A landscape with many valleys, sampled at points; each row gives a point and its height.
From any point a ball rolls to the lowest of the 2 points nearest to it. It stops when none of these is lower. Distance is the straight distance between rows; heights are no part of it.
q481 (h 121): [104 137 126 132 127 132  69 152 134 110  85 130 130 108  77 142  88 121
 145 128]
q170 (h 590): [158 136 110 129  91 134 115  52 120 151 102 105 159 146 154 101 136 132
 111  81]
q152 (h 93): [118 120 156 161 137 146 164 172 113  99 139 123 138 135 115 138  79 135
 109 140]
q864 (h 162): [ 84 138 160 161 120 141 100 110 183 162 144 140 140 139 112 136 128 108
 118 148]
q143 (h 569): [126  89 192 126 151 136 116 148 122 151 141 105 138 168 109 112 134  97
 110 101]
q80 (h 262): [129 108 113  97 151  72  97 174 158 119 162  83  93 154  82 122 151 129
 133 167]
q518 (h 158): [160 104 159 170 151 125  58 169 108 119 127 152 189 147 148 148 109  91
 143 145]
q116 (h 102): [122 111 188 140 161 171 174 120  82 103 196 132 136 169 195 145 103 139
 124 160]
q834 (h 337): [142 144  86 121 163  70 147  49 130 137  96 119  92 137 139 152 133 153
 141 103]
q980 (h 465): [112 123  89 115 126 114 151 115 183  86 105 182 135 159  94 146  65 121
 152 153]
q660 (h 227): [148 124 112  99 133 159 176 187  70  65 166  98 106  91 105 127 127 148
 111 148]
q681 (h 10): [160 152 155 173 105 134 119 159 129 153 149  77 115 108 160  92 146 145
 100 157]
q525 (h 109): [ 99  57 169 171 131 143 174  89 150  97 133 109 158 158 132 136  84 128
 108 160]
q99 (h 304): [129 127  97 163 139  87 133 104 141 174 100 144 109  78 112 117 161 144
  94 145]
q265 (h 327): [116  83 151 167  81 141  80 144 178 108 135 157 158 124  82 134 148 103
 138 183]
q562 (h 534): [138 104 154 102 108 138  95 130 112 148 122  97 140 139  70 100 133 118
 106  61]
q132 (h 313): [ 93 119 136 137 162 138 190 127 141 155 131 102  91 104 188 113 159 151
  99 138]
q341 (h 230): [150 124 108 125 130 141 154 138 103 141 151  58  72  82 103 104 136 167
 134 145]
q666 (h 284): [159  89 130 184  92 165  94 138 194  94 132 178 142  95  97 122  92  96
 132 173]
q291 (h 237): [141 101 136 141 113 145 109  94 148  79 132 174 131 111  88 129  94  99
 104 158]
q783 (h 537): [147 161 126 121 189 132 170 170  63 126 133 150 109 131 108 176 147 123
 110 122]
q468 (h 559): [127 113 108 170 111 122 126 138 100 145 115 200 177 148 136 158 128 117
 151 172]
q261 (h 496): [133 118 125 108 113 180  93 125  94 144 149  60 115 109  86 123 154 143
 125  67]
q33 (h 50): [170 144 112 137 126 100 165  96  65 166 132 109 109 129  82 120 122 162
 127 110]
q497 (h 175): [102 158 110 146  97 110 127 179 162 174 122 114 141 133 149 122 164 132
 144 128]
q243 (h 434): [179 158 134 114 177 145 118 124 120 123 126 142 102 100 176 105  89  91
  81 105]
q413 (h 139): [149 166  70 115 141 109 136 108  77 155 123 155 120 103 116 142 114 155
 161 109]
q950 (h 28): [101 103 170 167 157 149 178 134 145 101 155 125 163 185 185 139  76 124
 140 153]
q246 (h 206): [102 150 162  88 118 151  88 153 112 107 114 110  96  98  92 129 123 131
 143 102]
q457 (h 177): [106 150 107  96 152 107 113 139 136 141 146  97  98 129 105 131 142 145
 119 132]
q848 (h 182): [102 130  98  96 140 144 116 153 148 147  90  89 102  50 119  89 144 131
 135  94]
q432 (h 471): [149 163 107 127 185 106 107 116 105 122 111 109 106  97 168 140  98 120
 121 109]
q803 (h 235): [124  95 101 136 115 149 138 101 142 155 128 142 113  89 140 105 169 118
  98 147]
q37 (h 365): [125 158  59 135 141  73 114  98 132 154 123 162  96  84 119 150 214 140
 127 151]
q390 (h 326): [174 118 132 107 159  59  96 154 162 118 146 121 125 187 112 124 143  90
  99 172]
q908 (h 457): [108 147  86 109  90 165 119  98 121 131 173  59 102 106 132 124 156 147
 131 102]
q652 (h 344): [168  70 156 139 112 131 171 155 123 106 164  87  98 112 111  74 132 137
  91 154]
q866 (h 666): [144  93 129 146  98 151 122  76 150  86  85  77 154 119 157 124 129 124
  88 121]
q515 (h 387): [137 148  51  67 106  63 104 105 140  82 159 180 149 151 137 139 102 110
 174 117]
q55 (h 367): [178 105  96 119  91 131 106 153 106 111 167 109 108  91 133  70  96 115
 135 170]
q134 (h 290): [169  85 110 134 143 130 164 169  94  97 150 116 130 125 101 115 140 135
  82 152]
q74 (h 588): [149 125 133 157 160 125 128 109  77 150 111 165 146 151 127 158 120 139
 127 131]
q94 (h 648): [153 106  96 112  83 157 116  65 120  58  82 127 173 121 136 138 110 125
  98  95]
q418 (h 438): [101  88 138 121 128 111  91 168 136 140 167 138 107 142 107  91 118 117
 187 173]
q756 (h 88): [140 140 146 166 112 139 104 115 167 143 158 101 131 138 151 112 118 118
  91 174]
q115 (h 567): [111 185 115 114  93 148 130  71 131 141 122 126 123 153 153 124 130 129
 123  93]
q923 (h 234): [ 49 119 178 160 138 162 140  78 173 144 144 144 124 152  98 150 100 142
 102 142]
q825 (h 400): [181 153 176 139 158 129 114 169 132 106 126 136 113 123 152 110 109 103
 101 145]
q765 (h 98): [153 189 118 153 109 101 114 178 133 174 146 105 147 135 179  95 126 151
 142 149]
q324 (h 38): [119 111 145 128 145 132  74 187 133  73  70 151 156 122 107 173 119 100
 153 143]
q29 (h 416): [107 116 121 120 171  94  90  82 132 160 116 163  80 110 124 152 190 137
 135 147]
q588 (h 366): [169 170 142 133 145  96  94 172 175 122 142 159 118 137 123 131 133  95
 102 171]
q618 (h 600): [143 115 197 100 151 141 154 137 104 146 107  83 113 156 130 101 144 129
 109  57]
q854 (h 418): [144 152  89 116  95 143 100 122 123 150 165 104 105 102 155  92 126 138
 145 131]
q596 (h 324): [ 70 107 127 143 118 155 170 141 113 170 171 142 133 144 119 130 122 145
 146 119]
q764 (h 376): [120 140  99 106 166 143 188 155 134 169 161 123  70 123 152 131 165 141
 142 130]
q991 (h 488): [130  87 159 128 155  94 106 195 124 120 171 100 141 172 123 129 108 122
 157 164]
q790 (h 157): [130 171 175 141 110 168 155 139 114  98 186 125 124 170 190 161 126 144
 127 170]
q224 (h 646): [202 129 193 107 120 127 166 141  41 106 120 123  97 155 116 119 185 164
 122 124]
q52 (h 342): [118 151  50  77 117  84  88 131 147 105 138 121 166 132 144 110  82 114
 181  93]
q193 (h 591): [ 94 154 103 111  97 144 133  78 139 168 117 124 149 129 144 157 188 151
 123  76]
q841 (h 533): [110 110  93 142  84 129 108 134 135 124 133 155 188 146 113 149 120 108
 137 131]
q96 (h 214): [126 197  39  98 132  81 133  99 100 151 106 150 138  81 153 130  82 143
 172  79]
q762 (h 302): [ 91 126 195 153 140 175 149 107 147 134 120 193 114 108  89 149 110 121
  87 126]
q274 (h 508): [119 152 130 101 157 136 132 125 127 102  63 141 111  97 180 139 122 132
 125 101]
q659 (h 439): [110 106 127  85 196 119 177 194 124 163 188 151  78 126 107 120 160 131
 134 135]
q853 (h 625): [177 126 189 113 136 127 193 163  82 114 126 100 127 156 152 119 161 131
 105  96]
q378 (h 631): [130 129  89 129  87 133 100  82 138  89  72 150 200 113 103 157 156 124
  89  79]
q505 (h 382): [ 71 148 102 103 122 163 131 147 117 180 155 169 143 126 132 140 106 124
 172  87]
q708 (h 428): [103 164  90  89 111  91 111 103 154  89 113 192 113 148 131 143  87 114
 178 155]
q162 (h 71): [111 124  73  89 138 111  87 103 139 143 110  85  95  81 115 129 146 134
 151  98]
q375 (h 253): [114 140 188 156 152 149 159 156 154 146 128 129 116 117 181 119 156 121
 101 148]
q69 (h 165): [127 115 126 153 114 145 131 126 130 114 100 131 135 113 145 117 148 153
 136 168]
q19 (h 141): [155 141 136 151 152 122 191 115  91 170 139 102  70  84 107 104 112 173
 140 110]
q302 (h 201): [162 118 134 170 156 107  83 137 125 121  73 139 213 160 174 154 124 108
 127 127]
q75 (h 383): [139 136  70 107 187  97 147  35  89 130 103 152  69  78 130 159 139 154
 162 111]
q185 (h 667): [169 138 212 128  88 134 125 129  61  87 127 135 120 172 111 122 144 146
 123 154]
q118 (h 359): [ 87  98 236 139 128 169 128 140 151 112 129 191  94 114  72 113 128 105
 117 135]
q887 (h 427): [121 130  87 104 159 112 101  22 119 172 123 161  75 109 124 145 172 145
 179 116]
q714 (h 292): [138 149  51 117 137  60 116  66 139 123 115 112 152 157 170 143 138 128
 157 104]
q952 (h 236): [118  83 119 150 126 113 177 167 141 151  87 106 127 110 135 117 177 148
 128 146]
q748 (h 540): [120 162 113 102 117 136 105  77 170 126  82 152 141 115 177 123 127 102
 126 106]
q628 (h 173): [ 92 120 131 142 147 164 124 136 133 104 156 158 145  99 114 146  78  95
 116 136]
q40 (h 706): [171 114 190 131  97 104 141 110 131 122 130 107 112 162 116  88  70 144
 125 176]
q49 (h 495): [115 168 145  99 169 123 164 177  95 157 174 168  75 141  85 144 136 128
 142 125]
q948 (h 368): [ 84 124 252 129 124 160  80 135 147 122 144 131  69 104  64 110 122 124
 133 127]
q357 (h 81): [ 97  81 159 135 132 132 161 127 170  93  88 121 149 152 146 136 118 127
 117 129]
q613 (h 686): [182 133 176 125  75 116 145 141 115  94 119 107 143 186  79 110 104 148
 138 150]
q268 (h 612): [101 158 104 100  73 143 112  89 122 141  73 141 195 138 120 151 156 134
 122  58]
q787 (h 572): [120 108 129 113 184 142 150 126  86 142 140 160 116 116 129 153 129 130
 148 121]
q337 (h 291): [ 88 128 203 105 138 156 106 176 139 109 157  95  89 113  87 114 150 134
 118 137]
q773 (h 248): [145 134  87 136 135  77 117 128 144 129  88 114 185 149 183 152 153 128
 139 114]
q751 (h 259): [ 80 130  90 139 121 138 113 163 175 188 110 109 125  83 145 104 139 112
 127 111]
q111 (h 202): [120 174 185 176 140 149 145 162 121 130 161 127 150 166 181 144 149 116
 117 138]
q70 (h 285): [115 171  31 115 106  87 108 114 129 129 115 102 177 107 161 138  83 122
 151  50]
q646 (h 425): [ 88 162 118 113 100 153 129 124 144 162 142 156 190 164 153 143  89  96
 155  80]
q845 (h 503): [120 102  66 131 110  98 127  94 150  97 105 137 157 135  89 140 110 114
 116 139]
q995 (h 378): [102  69 117 127 133 134  88 156 186 135 130 171 133 126 106 117 139  87
 157 176]
q479 (h 727): [169 131 192 145  85 134 153  82 133 141 120 172 108 152 108  88  96 136
 123 152]
q463 (h 153): [103 113 130 119 128 107 153 113 149 135  91  89 163 172 118 144 125 124
 118 101]
q626 (h 166): [145 151 107 137 124 155 180 161  70  78 159 128 131 123 150 150 103 150
 108 153]
q446 (h 305): [163  98 115 114  99 133 120 160  98 102 179  63 106 103  78  84 127 154
 120 152]
q915 (h 255): [ 67 130 110 122  86 156 172 156 181 164 151 126 141 146 125 116 147 123
 127 110]
q741 (h 682): [162 117 144 160 124 114 137  80 119  91  63  92 135 119 145 152 165 151
  74 126]
q867 (h 103): [115 105 137 130 137 141  67 174 145 108  99 151 176 171 152 162 117  85
 168 119]
q202 (h 614): [161 122  72 123  81 116 152 110 104 171 100 107 180 136 174 111 142 142
 152  68]

Where does a ball stop that starts at each point below?
q432 | q162
q224 | q33
q887 | q324
q787 | q950
q841 | q33

Call two points neighbours if one is among the 2 nearest of the other. Go from one point of each pair to the other, from neighbour to neighbour, staying as low as possible. Name the highest point that can't be avoided.
q152 and q162 | q991
q950 and q357 | q525
q33 and q152 | q652
q681 and q162 | q751
